Each row is a point on a landscape with many valleys, with its height.
A ball rolls from a point to the lowest of its 2 nearest points, and stops where none of them is lower. Distance is the straight distance between rows; heights are no part of it.
Beb: [ 41  18  -5   7  -8  -6  24  34  -9  -8 -27  -2   5  37 -15   5  19   2
  25  -1  32  -5   3 -33  -2   9 -34  20 -49 -55   5 -31]  height 47.2
Nizap: [-11   1  43  36   2  10 -17  -9  28   9   3 -30 -48 -33  43 -40  20  12
   3  12  -6   8  12   6   6   3  26 -30 -35  13  10 -23]  height 13.4
bogar: [  0  11  38 -31  22  -7  20  -2  -7   6  17 -38  -7 -26   7  -1  49 -28
  22 -21  -5 -30  14  -4   2 -34  25  -9 -44 -29  19  -6]  height 18.7
zik: [ 21  25 -13 -54 -28 -23 -15  -5   4  24 -34  21  -5 -16  13  16 -23 -10
  -4 -36  -2  37 -50  13  19  -3  45   9  47  40 -35  23]  height 65.1
zodaz: [  4  -1  -1  19   9  -4  -7 -23   4  37 -23  38  -5  31 -23  -1 -19 -12
 -17 -44  24  32 -12  -5   1 -15  48   9   7  54  19  19]  height 68.6
lodol: [  6   2  13   6 -22  32  15 -17  30 -13   3  11 -40 -19  31 -29  20 -17
  10  -5  34   8 -48 -37  16 -20 -25  -7  -1  21  49   6]  height 58.9
baf: [ -1  34  15 -32  47 -29 -29   5   1   8 -32  -7   5 -25   8  29  -8  18
 -25 -32  -2  45 -35  37  14 -36  30 -24  33  38   7  48]  height 60.9
nir: [ 27  27  19  11 -16  53  25   3  -9  25  -7   5  -5  44  -9  14  43  -8
   4 -23  12  11 -21 -21   4 -32  15  11   8 -23  11 -19]  height 44.6
vok: [ -9   0  -8  -8  34 -16  14 -14   2 -30  -7  16  35   0  -2  34  10  -1
 -17 -18  -3 -29   9   3  -5 -30  -6  -9  10 -21  24  43]  height 56.9
sof: [-23 -12  28 -50   7  16   9  12 -14  29  26 -22   6  -2   2  23  -3  -7
  19 -14 -57  -8  44  55 -26  -3  42 -10  -4 -10 -39  21]  height 59.2
popem: [ 17  19  24 -25 -13  -8  24  -2  11  -5 -48  31  -8 -14  52 -17   0 -18
   9 -24  30  17   2  11 -17 -23  38 -10   4  23  28  12]  height 74.0
rima: [ -3  -4   7   4 -25  30 -15  10 -15  49  45  11  28  12 -13   5 -34   5
  15  10 -26 -18  37   6  -8   4  18 -14   5 -32 -57 -50]  height 5.5
Bofuf: [  0 -20 -32  47 -17 -30  28   6 -14  -2 -39   6   2 -17 -22 -38  -2  -4
 -20   6   5  -4  11 -19 -40  38 -11  18 -18   7  31  -9]  height 56.2
Gitub: [-12 -23   4  42 -42  13   3  17   9  17   7  10   6  14  -9 -12  -3  11
   6  18   0 -17  19  -7 -14  36 -14   4 -14 -33  -1 -56]  height 52.9
regag: [ 18  37  -9 -19  40 -10 -54 -21 -29  -1  63 -14  37  18 -16   2  12  18
  19  28   5 -46   6 -27   1 -42 -19  11  -7 -63 -11  -6]  height 29.1
geved: [  1  41  25 -24  -4  33  16  -4 -16  25  -9  -9   6 -18  24  10  21   8
 -18 -21 -40   8  15  20 -17 -40  47 -24  32   5 -20   9]  height 62.5
tubin: [-31   6  23 -18  33 -34  41  45 -18  -5 -29 -49  -8   9   9  32   3  12
 -16 -34 -39  -9   8  61  11  -6  25 -11   3  22  27   3]  height 70.7
mogap: [-40 -39  43 -12  35 -10 -16  23  32  -7  -1 -34 -15   2  23  51 -17  23
   1   7 -21   7  19  48  19   4 -36 -29 -20  22  17  11]  height 52.3
Roza: [ -5  10  -3  -5 -43  -4  57  33  -5  -2 -42  28  30  38  -6  41   3  -5
 -19 -31 -14 -12  15  24  -4  14  12  15  29  -3   1 -20]  height 63.7
Gel: [-10 -32  26  35 -34  22  14  31  15  11 -11 -11 -33  19   3 -12  23  -6
   7  15  -7  -2  28   4 -17  55 -19  21 -54 -33  33 -32]  height 53.5
Vin: [-40 -60  15  -4 -11 -18 -12  19  38  -7  35 -15 -25  26 -44  31 -16 -23
  10  18  10   6  -6   9  25  46  -1  10 -43  20  12   3]  height 51.2
tov: [ -8  15 -20  14 -20 -31  59  38   4 -10 -65  10   0  19   2   7 -16  11
 -25 -32 -28  10  -4  35   4  38  -5  13   1   4   3 -10]  height 63.0
Gul: [ -4  20  -1  26 -22  36  -3  -4  13  41  20  17  15  -6   4 -14 -26  36
  -6  14 -30   6   6  -3  -3  -5  21 -26  12 -20 -63 -33]  height 9.3
Kasa: [-20 -36  16  23  -9  -2 -42 -24  60 -21   9   7 -14   3   1  19  -2 -11
  -5   7  19 -15  -6 -18  42  17 -29 -12 -32  20  32 -20]  height 63.5
Ramu: [-28 -68  -9  16  -2 -27 -15  18  43 -14   0  -9 -14  30 -46  13  -4  -9
 -17  11  -2  32   9  24  20  75  -7   6 -30  30  26  15]  height 52.2
Nizi: [ -1  18 -27  22  -2 -24 -11 -22 -53  -2  29  12  11   5  13 -60 -25 -33
   0  36  48  17  -9   7  18 -40  12  20  34  36 -44  -5]  height 26.3
kedu: [ 28  13  -5 -27 -44  47  10  15  -6  26   4  33  -6  -8  21 -33  -9  -1
   4 -19  17  37 -38  -7 -23 -15  20  -4  35  33 -26  24]  height 63.6
vited: [ -4  -8 -39  -6   0 -42  -1 -12  29 -20 -75 -22 -17 -35  14  -9  -9  16
 -16 -16 -35  39 -34  29  23  58 -35   5   8  33   5  -4]  height 61.2
tiv: [ 17 -19  17 -13  34  -1   6  16 -14 -10  25  17  19  15 -22  17  -2 -34
  38 -11  26 -27  22  -2 -24 -15   3  13 -51 -40   9  18]  height 50.7
zufod: [ -8  10  25 -50   6  11   8  -8 -16  15   9 -20  12 -18  18   1  31 -19
   8 -37 -45 -10  49  34 -14 -15  59 -13   9  -7 -28  10]  height 60.8
Potu: [  6   1   4   4  19  20  -2 -13 -10  38  36   4   6  18 -34  26 -10 -15
  -1 -34 -24   7  16  -7  33 -24  38 -13 -21   2 -47 -13]  height 45.1
zafig: [-20   9   7  22 -21  20 -10 -10  31  27   1   7  -1   6  18  15 -12  38
 -27  12 -27  15  -9   6  14  -4  11 -32   9   3 -28  -5]  height 11.8
Duvam: [  4  15 -29  32  -5  19   8 -16 -37  33  41   2   4   5 -42 -14 -21  -8
  -2 -11  -7   0  -8 -34  12 -25  19   5  20  10 -48 -26]  height 41.3
lumon: [-12  31  29 -24 -12  55   1   6  21  -5   9  -7 -39 -38  52  18  21  22
 -27  24 -15   5 -28 -19  14 -24 -41 -37  12  25   8  24]  height 62.3
Kesu: [-17 -40  -3  12 -34  -8  -3  36 -28  25  15  20  19  20 -33   8 -42 -20
  14  -4   3 -12  30  11 -30  26  23  25 -11  12 -23 -18]  height 50.8
Nepig: [-25 -40  11  17  21   2 -32 -21  46 -15 -38 -29 -21 -47  22 -13 -15   2
   2   7  -8   2  15  11  10  38 -51  -8 -46  45  15  -4]  height 65.7
Tuso: [ 18  19  39 -39  -7  10   4   4  19  -5   6 -30 -13  46  50  41  52  15
   8   9 -38 -25  20  15  27  -1   7  -9  -2 -48   0 -19]  height 63.8
Bomub: [ -9 -10 -11  43  -1 -20   1   4  -3 -15   9  -1   8 -15  31 -13 -38  26
 -10  44   1 -24  27  -2  -5   2 -48 -12   3 -15 -33 -25]  height 55.2
vaz: [  5  22 -17  24  11   9  18 -13 -73  21  43 -15  24  23 -32  -8 -14 -11
 -18  16   3 -22   6 -21   3 -54   2  15  48   1 -34 -27]  height 36.7
naro: [ -5 -22  18 -14  23   4  -1  27 -44   0  51 -13  20  12 -36  12 -14 -14
  47  25   6 -41  29  -3 -46  -9 -15  24 -34 -58   0  -1]  height 53.6
feluz: [-18  -5  13  50 -31   6   7  -1  23   7 -46  28 -10  35  12  17  10  10
 -34 -12   6   6 -10  -3 -13   1  -8   6   9  25  48   0]  height 47.3
val: [-20  -7 -30   6  -8 -50  30  15  12  -9 -55  -7  -3 -28  -1   6 -23  14
 -17 -18 -17  12 -16  17  13  29 -26   0  -3  23   4  -6]  height 62.2
Mutu: [ -4  35   3 -43  39   6 -30 -29   5 -17  -8  35  10 -29  21  -5  21  -4
 -18 -22   4  19  11  11 -29 -20  44 -16  23  14   4  79]  height 63.1
zosim: [-35 -44  20   9  45   0  -1  22  46   8   4 -35 -26  15  -3  41 -34  36
   5  22 -34  21  15  40  28  31 -61 -17 -29  -1  -7   0]  height 51.3
Kovu: [-26 -51  20 -23   6 -10 -38   0  27  -1  62  -2   6  20 -36  40 -13 -24
  27  10  11 -19  -2   7  32   9  17  -4 -46  -1  -2  -1]  height 52.7
Vaf: [-10 -15  -3  32   3  12 -51 -34  42 -21  -6   9 -17 -63  28 -41 -22  14
   1  28  -5  -2   8  -9  -5  28 -38 -22 -39  16   8 -11]  height 65.2
pigi: [ 36   7 -10  10  18 -21 -33  41 -50  -5  48  -1  16  44 -45 -22 -10 -20
  52  13  45 -13  17 -22  20   9  -1  48 -63 -29 -19 -26]  height 47.8
tani: [ -4 -12  15  14  38 -37 -17  -8  24  24 -30   0 -22  24  -8 -10   1  -7
  -6 -32  25  48  -1  21  19   3  60  -5 -11  62  27  16]  height 67.9
Galuk: [ 13  -6 -48  38  37 -29  17 -30  -2  -1 -29   4 -13 -24 -25 -45 -15  14
 -20   2  -2  28 -40 -16 -26   7  -6   3  -2  38  23  40]  height 70.6
suni: [ 13   1  -4  35   1  21  -6   5 -13 -15  10  50   7   2  20 -23 -28  14
  -3  18  56  -1 -26 -28 -39 -46 -28  -1  28  14  31  32]  height 66.7
ginak: [  0  -6 -34  58 -14 -24 -16 -14 -34  15 -14  14  16 -21 -17 -62 -17   6
  -4  17   5   1  -2 -10 -54  20  12  18   4  10   5 -21]  height 57.5
betof: [  4  43  13 -51  29  -7 -47  -4   0   0 -11  25  -1 -38  22  28   1  18
 -34  -5   3  29 -34  15 -17 -23  27 -25  28  29  -5  74]  height 62.4
viki: [-15 -41  12   9  19 -30 -10  -7  42 -19 -41   6 -27 -28  28 -14 -16  -8
   8  -8  29  12  14  15   2  24 -21  -8 -52  38  37  10]  height 66.2
Melo: [  5   7  11  21  18 -51   2  15   3   4 -74 -46 -46 -11  31 -29   9  23
  -7 -23 -29  34 -11  40  -2  42  37   8   7  39  20  -2]  height 67.8
bavo: [-23 -21  23 -44   7  17  17  15 -10   6  36  -1   6   0  -5  26 -23 -10
  46  17 -41 -12  30  43 -43   1  11  -2 -20 -40 -37  24]  height 57.6
Fal: [-30 -39  23  39  16 -19  -8  19  38  -3 -18 -15 -26  48 -15  32  11   1
 -30 -12   4  27  12  22  36  36   3   2 -16  37  46   9]  height 53.0
leriv: [ 35  26  13 -44 -20  62 -21  -4  11 -17  43  26  -2  10  24   1  47 -12
  24   3  30   1 -48 -29  16 -32  -7  -9  16 -25  17  15]  height 57.7
Vuras: [ 13  17   4 -51  16 -13   4 -11   3  10  27 -38   8  -6 -14  22  41  -9
  18  -8 -20 -36  -1 -24  14 -23  -8   2 -38 -49   3 -13]  height 28.9
Bokil: [-16 -47 -22   6  13 -10  20  -1  18   3  -6 -42 -25 -15 -25  -6  -7  19
 -14  31 -67  12  16  32   0  78 -30  -8 -41   0  -3  -9]  height 63.3
Zep: [ 28  -6  -5   4  -7   7  36  30 -40  -7   6   6  37  18 -25   0 -13 -18
  29   1  23 -21  38   2 -13  -1   2  10   6 -42 -43 -39]  height 29.9
Fezu: [-18 -18  -9  51 -27  -7 -17  16 -34  23  24  11  25   5 -30 -34 -24  -1
   4  11  19 -18  25  -6 -22  17  17  15  -5  -3 -10 -51]  height 52.0
kige: [  9  11 -12 -16 -17  39   9 -11 -43   7  34   8  20 -17 -28 -12  21 -29
  18 -19  34 -11 -27 -38 -11 -46   9   1  38  -3  22 -12]  height 24.8
Sise: [ 23  18  28 -18 -10  36   4  -7  32 -11  24   6 -48  -3  43 -17  30 -13
  15   3  26  17 -45 -24  34 -31  14 -25  -1  13  16  18]  height 58.3
numis: [-26 -27  24  -6 -19 -41 -42  14  19  38 -29 -24  -5 -35  12  18 -35  33
  -3  -2 -22  13 -11  43 -23  28   0   1 -20  14 -21   6]  height 47.7
nat: [  2  19  -6  -7  32  16 -73 -34 -28  -9  75  13  47  -4 -20  -6  15  -5
  13   2   5 -39  30 -20   1 -25  15  12  18 -50 -12   5]  height 22.7
lugik: [-30 -28  26 -11  21   5  30  34  22  23  19 -29 -28  41 -28  41 -23  15
  14  19 -35  18   7  41  21  28  -3  -2 -35 -20 -23   9]  height 49.7
Tudip: [ -7  13  44  11  10  -3  22   3   9   9   0 -50 -43 -22  26 -14  32  -4
  10  -6  -9  -9   8  -7  15 -20  31 -23 -35   7  12 -21]  height 9.2
zolep: [ 12  18   2 -29   6 -22 -27   7  -6  28  52 -29  10  13 -41  10  13  -5
  29  -2   1 -36 -13 -38  28 -11  -6  12 -59 -28   2 -38]  height 37.9
vut: [-23  12   4  11  15  45  -3 -18  44   5 -17 -26 -39 -33  30  16  -7  42
 -36  18 -30  20 -24  -8  34  -2 -65 -28  20  40  -1   8]  height 61.7
mor: [ 10  13  -8   3   9  -1 -20 -17   9 -22  27 -17  -3  -1  21  18 -18  16
  -3  48   2 -46 -11 -49  40 -23 -83   0   3 -24  -6 -30]  height 30.1
Paku: [ 20  27  12  -4 -19  69  23 -17 -32  19 -11  18  24  33 -24  25  34 -15
 -11 -42 -12  -4  23   4 -24 -33  23   8  44 -16   4 -10]  height 43.2
fim: [ -5   1 -10 -20  -4  13  11 -13 -21  -3   6 -10  43  21 -34  16  50  -9
  -4 -28  -7 -42  37 -13 -29   4  -6  32  31 -62  13  -4]  height 37.8
Rafoz: [-27 -15  -7 -14  39 -30  -8  -9  18 -38 -13   0  23 -29   7  52 -19  13
 -22  -7  -1 -13   3   8  13 -20 -45 -25   7  16  25  34]  height 55.0
Bol: [ -2  -4 -30 -43  -7 -26 -25 -22 -20 -25  33  16  47 -20   2   6  -9 -28
   3  -4  -1 -19  22   1   3  -8  28  -7  40   3 -42  15]  height 40.1
pino: [-13  10  15 -32  46 -26  46  22  -7 -34 -25 -16  -2  -2  25  15  19  -8
   2 -43 -27 -13  15  56   2 -10  31  -7  -2   1  29  33]  height 72.1
Muke: [ -6 -19 -17  29  26   7  19 -25  30   6 -12 -40 -32 -17  -8  -7   6  22
 -23  21 -53 -11  14 -14  17  47 -56   0 -36 -12   9 -24]  height 62.1
sirug: [ 10 -10 -19   0 -16 -38  35  22 -51 -31  -2  11  31  16  -3 -19 -16 -44
  15  21  49 -19  34   8  -1  -4   2  22  25  -3 -25 -30]  height 26.6
Minob: [ 23  10 -18 -23  -2  -3  15   2 -45 -19  14 -15  45  25 -33  14  31 -18
  14   4  19 -42  27 -18  -9  -5 -10  23  29 -63  -8 -27]  height 34.0
nemas: [-15   9   3 -25   6  36 -48 -31  -9  20  58   6  40 -12 -18  12  21  -4
  -6 -10 -25 -28  35  -7  -9 -17  24  -8  17 -43 -15  -2]  height 17.4
ragug: [  0 -32 -29  35   3 -21  -8 -12  13   5  -9  -3   6 -17  -6 -27 -29  33
  -5  30 -51   8  13  27 -24  51  -3 -13 -26  -3 -35  -7]  height 64.1
pusu: [  5   1 -14  14  23 -22  42  11 -18 -15 -16  37  29  29 -31  26  -7 -23
 -14 -27  31 -16  11 -11 -12 -21   9  13   7   3  33  22]  height 56.6
vunok: [ 14  25  -4   8  34   1 -16 -17  -8 -15  45  -3  16  -1  -3  18  -5  20
  -5  32  11 -32 -14 -38  16 -48 -36 -12   1 -39  -5   3]  height 33.7
Kaguv: [-23  -3  26  -7  24 -66  -1  51 -12  15 -55 -59 -24 -14   8   8 -16  17
  -2 -37 -20  29 -18  67   5  24  19  10  -5  38  16   1]  height 69.0
Gogaz: [ -2  13  13 -25  30 -35  31   2   1 -21 -43  -2 -12  -9  31   6  15 -19
  -3 -35  11   2  -4  21   9 -31  32 -14   8  30  49  32]  height 73.3
mivef: [ -5  -9  -9  67 -17  30  20 -11  14   5 -19  21 -21  33  -5  -6  14  14
 -27   1   9   5 -24 -33 -12   1 -34  15   2  -1  47  -3]  height 46.8
puviv: [ -9   1   6 -37  -4 -46 -43   6   5  18 -11  -6  28 -54   7  36 -36  21
 -11  -5 -16   1 -15  27 -10  -3  15 -18   5   8 -41  18]  height 45.2
raleb: [ 18  10  -5  25  21 -26 -20  13 -49 -14  48   2  16  27 -11 -40  -8 -31
  42  36  57 -12  21   9  34 -13  -2  38 -28 -33 -34 -40]  height 50.2
mib: [-12 -35  27 -42  14   5 -40  -8  33 -27  54   4   9   0  15  36   5 -10
  30  16 -12 -26  15  19  12   2  -2 -14 -35 -36  -5  26]  height 54.2
Tuvuz: [-29 -35   9   4 -30 -24   2  23   9  30  -9  -6  -4  -2 -11  -1 -21  -4
  10  -8  -9   6   7  22 -20  31  24   5 -32  20 -11  -6]  height 49.4
pidud: [ -8  20 -15  -9  -8  28   7 -21 -53  16  49 -15  33 -16 -30  -3  11  -2
 -14   4   0 -32 -11 -37 -21 -53   1  -1  61 -12   3  -7]  height 30.5
pobo: [ 23  40 -13  -6  -7  15 -38   8 -73   2  23 -16  28  32 -38  -9  23  10
  44  20  49 -24 -13 -22  21 -18 -15  21  14 -45  15 -69]  height 54.5
sos: [-28 -21 -21  13   5 -63 -20 -14  14  23 -15 -19   8 -15 -53   7 -19   3
 -30 -23  14  16 -31  -9   7  12   8   1  -1  57  12   2]  height 70.8
vom: [ 20  30 -10   3   1  15 -15  -4 -81  -4  35 -14  24  11 -18 -34   9 -24
  36  27  55  -8   9   5  36 -38   1  18  25 -32 -28 -59]  height 52.5
fesok: [ 37  27 -13 -22  22  58  17 -12 -24 -27   9  44  32  -2  -4 -20  12  -6
   9 -16  31   3   4  -7 -48 -40   4   4  57 -21   2  56]  height 65.6
gaka: [ 29  23   2  36 -16  32  14   9   5   9 -12   6  -5  46  -9   9  30  17
   4   3  17   2 -30 -40   1 -14 -29  15 -13 -43  20 -27]  height 45.7
kopo: [ 14  10  -2   4 -63  16  41   8  19   1 -49  42   9  24  22  -1   3  -6
   6 -19   5  23  -2  14  -7  16  16   0  37   4 -17 -25]  height 64.2
butis: [ 15   5 -31  18 -44  35  31 -21  21  -5   8  -1 -24   2  -2 -38  31  -1
   8  11 -12  17 -42 -33  15  21 -11   3   8 -11  -7 -24]  height 65.4
Bezun: [ -1 -33  -5   0  21 -47  -7 -14  30  10 -39   2 -23  -3  -9 -37   0 -13
  -1 -10  17  43   1  24   3  47  36   5 -36  41  30  16]  height 67.0
rapa: [ -1  27  35 -39 -16  25   0 -18  13 -15   5 -28 -13  -2  48  19  65  -3
 -11   6 -28 -25  15  -4   9 -19  13 -18  27 -34  24  -7]  height 63.2
tul: [ -4  17 -11   4  -1 -17 -12   6   3 -22   8  14  14 -43  29   3 -41  26
 -11  39   1  -3  -1  -9  -1 -14 -24 -41  12   1 -43   6]  height 56.0
ketal: [  9 -39 -24  32  -2 -12  14  10   2 -15 -26   1 -11   1 -35 -19  11 -20
 -37  18 -18   9  25   2 -24  73   6  19 -51   6  59  15]  height 54.9
fevu: [-11   8  -2 -17  -8  31  19 -11 -21  12  -2  -3  41  27 -38  20  42 -10
 -18 -56 -35 -22  60  18 -38   9  13  32  44 -36  -2   4]  height 40.8
zibe: [ 10  36  22 -32 -35  69  13  21 -15  22  19  11  -7 -17  27  -5  22  14
 -13  -3 -10  17 -30  -3 -31 -30  18 -25  35  17 -18  32]  height 63.4
dud: [  2  -2 -38  -3 -16  -5 -14 -31  28 -19 -52 -12 -30 -59  27 -26 -13  16
 -13  13 -23  20 -40 -13  -1  32 -50   0  18  47   5  10]  height 60.3
vemo: [  1   9  -8 -27 -10  16 -11  -9 -21  26  54   1  45  10 -15  19  -4   6
  -3  13 -30 -37  39  -3   0 -12  12  -7  43 -44 -45 -36]  height 11.2
Zizul: [-11 -12 -39  28 -17 -25  16 -16  -5 -38   9  -5 -14   2  11 -13 -19   3
 -21  36  21  -9 -35 -33  28 -15 -58  10  46  39   2   4]  height 25.1
votek: [  4  23  32  -7  13  12  -6  -5  33 -13   4 -14 -58 -16  49 -23  11  12
  -1   5  14  38 -29  -4  27 -20  33 -44  14  54   5  29]  height 59.0
supu: [ 19   4 -20  15 -52  14  28   8  -6  -9 -27  39  17   4   9 -34 -13  -7
  22   2  37  14  -5 -13 -24   6   4   0  38  -8 -13 -33]  height 64.4
danag: [-14 -12  30   8 -21  31 -35 -20  49 -17   1   8 -15  -6  45  39   4   5
 -13  20   0 -22   4 -21  36  -2 -48 -18 -13  -3  19 -27]  height 62.9
Zoret: [-24 -16  24 -28  -6  29  15  24 -37  16  45  -5   2  13 -35  26 -31 -13
  56  48 -17 -25  24  17 -63   8 -10  18 -17 -61 -12 -10]  height 55.7
Rem: [  7   3 -33  16 -31   4  55 -10  37 -14 -23  -4 -32  20  -4  -9  33  -5
  -6  -4 -26  20 -28 -16  44  38  -8   6   6  -5  -5 -17]  height 66.0
Sobuf: [-36 -35  14 -12  32 -45 -28  16  18 -12 -29 -12  15 -25   5  48 -37  19
  -9 -12   2   3   2  35  -3   3 -47 -16 -14  31  30  29]  height 53.7
Rasov: [ -1  29  14 -29  30  31 -19 -25  24 -28   8  19   4  -9  28 -11  53 -14
  -6 -26   0   3  36   3  -7 -10  34  -6  16 -34  -7  55]  height 63.9
kelik: [-10 -13  11  23  22 -19  49  41  -1  -1 -31  24   2  27 -24  23 -13 -15
 -20 -35  19  -5  20  17 -10   6  14  18 -30  10  36  25]  height 55.1
kevo: [ 18  12   9 -49 -36   6 -10 -13   5 -15 -43  60  28 -15  45  -4   6 -18
   4  -7  44   6   5   1 -45 -10  17  -4  35   0  37  19]  height 74.3
fef: [ 26  26 -15 -11   2 -25 -33  40 -16  13  34 -18   7  37 -49 -17   5   3
  45   6  16  -7  -3 -44  15  15 -11  29 -88 -26  -7 -35]  height 44.0
Gifo: [-19 -23  27  36  21  -7  17  42   8  16  -5 -14 -25  48 -36  30  12  -8
 -33 -17  13   5  15   6  22  20  24  22 -44  11  43  20]  height 53.9
maf: [ 47  27 -11 -66 -40   7  -4   6 -22  24 -24  48   0 -10  22  -4 -28 -14
   5 -33  13  34 -38   1 -17 -10  32  22  54  31 -34  34]  height 64.3
gibir: [-11  -7 -26  21  22  36   2 -45  36  -9 -40 -35 -28 -37  17  -9  10  23
 -29  22 -54  10 -15 -11  24  33 -62 -10   3  38  12  -4]  height 61.1
busur: [ -5  14  21 -24 -17  37 -22 -19  28 -23  16  10  -7 -19  40  40  24   5
 -20  21 -11 -18  -8 -22  19 -21 -29 -29  16 -18  13   8]  height 62.6
Fize: [ 14  -6 -43  27 -62  29  11  -8 -10   1   4  22  -1  14  -3 -56  -2   6
   8  16   3  20 -33 -16 -18  23   3  11  49  13 -18 -16]  height 64.9
puvi: [ 24  21 -22  -3   8 -22 -19 -16 -65   2  15  31  19   0   4 -25 -45 -16
  -6  10  42  11 -11  -4 -17 -53  18  18  56  45 -38  28]  height 31.0
zana: [ 31  31  -4 -50 -25  47 -31 -20  -1 -15  24  11  24  11   3   8  55  -8
  33   0  12  -7 -22 -30  12 -19   3   2  17 -56   6 -16]  height 57.1
funak: [-11   2 -15  20  -6  14 -13 -25   9 -30  26 -13 -18 -22  19  -2 -26  17
 -16  46  11 -30 -31 -47  31 -22 -84  -2  31  26  -1  -7]  height 27.6
Leka: [ 27  11  -6 -18   5  49   7  16 -23 -15  35  44  20  -7  14 -13  -1   8
  -3   1  39  -4 -26 -15 -41 -45 -10 -12  41   7  11  61]  height 66.3
Sufaz: [ 20  13 -10   9   4  -9   6  -4 -11  13 -30  52   8  -6  10 -25 -41  13
  -4 -10  50  18 -27 -17 -47 -34   6  15  22  27  25  40]  height 67.3
biv: [ 14  -4 -26  14   2  -3  47 -22  32 -27 -43 -18 -52   4   6 -27  41 -12
 -14  -3 -34  37 -24   2  38  41   4  -6  -7  21  25   1]  height 66.6
sorig: [  2 -13  17  -2  18   8  16  18  20  37  32 -20 -15  37 -25  24  -8   6
  16  -6 -32   7  10  17  32  18  24  -2 -46 -22 -52  -9]  height 47.9
fota: [ -9 -30 -19  34  -2 -24  34  27  -2 -22   1  -6  -4  21  11  13 -37  21
  -4  39 -12 -27  27   2  11  33 -62  12  -4 -28 -29 -23]  height 54.4
gitug: [-10   0 -10   0 -26  11  16 -18  25 -13 -25  -5 -37 -40  29 -16   2  -7
 -14  -8   8   6 -44 -35   7 -13 -48  -6   9  52  34  12]  height 59.5
ret: [ -5  -9 -15  10 -12 -34 -45 -31   8  46 -13  11   7 -11 -33  -9 -23  -4
 -17 -21  17  23 -37 -14 -10   3  44  17   8  51   0   5]  height 69.5
Kugu: [ -6  26  35 -19  32 -25 -21   8  23 -21 -26 -28 -32 -26  46   6   2  21
  -9  -5   2  43 -21  24  28 -19  27 -47  31  57  10  25]  height 59.6
gad: [ 21  35  -5 -17  27  61 -13 -35  -1 -17  17  29  19  10 -12 -11  43 -15
   2 -45   6  10  29  -8 -20 -27  18  19  39 -43 -19  51]  height 64.6
sipuv: [ 38   9  29 -18  11  29  11  19   3  19  17   8  11  48  -3  27   4   0
  39 -10 -23   0  32  25   5  -1  19  10 -48 -53 -55 -12]  height 49.8
putun: [ -3 -42 -17  31  -2 -10 -33 -16  14 -14  -2   6   0 -47  14 -51 -24  16
  19  36 -29  -4  19  18 -41  52 -14 -15 -50  -3  -3 -11]  height 64.7
dubub: [ 20  24  -7 -29 -36  18 -33  -1 -24  -3  25 -12  27   2 -16   4  32   0
  43  13  31 -28 -22 -35  19  -8 -19   3   5 -59  21 -69]  height 56.1
Muliv: [ 17  10 -19  26  28 -57  -6  -3 -10  21 -55  20  -1 -25 -11 -14 -49  24
 -11 -19  27  22 -40  -5 -30  -8   0  27  13  24   2  37]  height 68.7
Geg: [ -3   0 -38  37 -10 -36  20 -19 -21 -29  21  -1   1  25   2 -31  -8 -18
 -11  48  32   3 -16 -11  36 -11 -16  20  30  14 -30 -16]  height 21.5
Pezi: [-11 -25 -14  24 -41 -21  41  33  -6  -3  -2  -8   1  17 -18  10 -15  -1
 -13  20  -1 -27  24 -19   2  43 -37  23  -2 -25  -2 -40]  height 53.8
Rasin: [  0   9  -8 -43  -6 -26 -32  -7   0 -26   6  28  40 -53  24  10 -15   4
  -3  11   0 -14  16   3 -27 -12  17 -26  19  -7 -27  22]  height 42.4
lalup: [  6   0 -25  33  33 -13  39 -21  22 -14 -18   0 -31 -31 -12 -46   4  -7
   4  -6  12  19 -24 -29   3  -2  -7  -7 -36   6  14  15]  height 72.2
Kovup: [  4   5  -7  27   6 -11  38  -8  12  -8 -64 -16 -40  -9  28 -40  27   7
  -9 -11 -34  32  -3  20  -3  33  24  -5  -8  25  22   1]  height 67.2
Libes: [  5   5 -28 -20  12 -44 -32 -20 -50   1  20  10  36 -11 -13   8 -43 -17
  -9  -3   8  -8   6  -1   4 -35  33   3  41  36 -51  19]  height 36.0
Desut: [ 23 -16   8  21  14  -9  12  42   0 -13   5   5  -6  27 -21  -1  -2 -19
  30   3  39 -14  15 -24  -9  14 -22  30 -78 -42  21   1]  height 48.3
nof: [ -8  13  19   6  -9   9  -6  -6  23  18 -11  -8 -18  26  26  15   7  14
 -11 -13 -22  34  -6  28  38  -3  62 -30  24  35 -35  -4]  height 14.1
Gutav: [ -7 -30  16  41 -21   9  25  33  -1  10 -31 -17 -36  21 -10 -28  28 -11
 -19   2 -19  12  35  19 -30  62  26  26 -48  -2  43  -6]  height 54.1

Where does a ball stop that starts at each point below?
leriv | Tudip
fota | Geg
popem | Sise
kevo | Sise
biv | Sise
Muliv | Sise
ginak | Geg
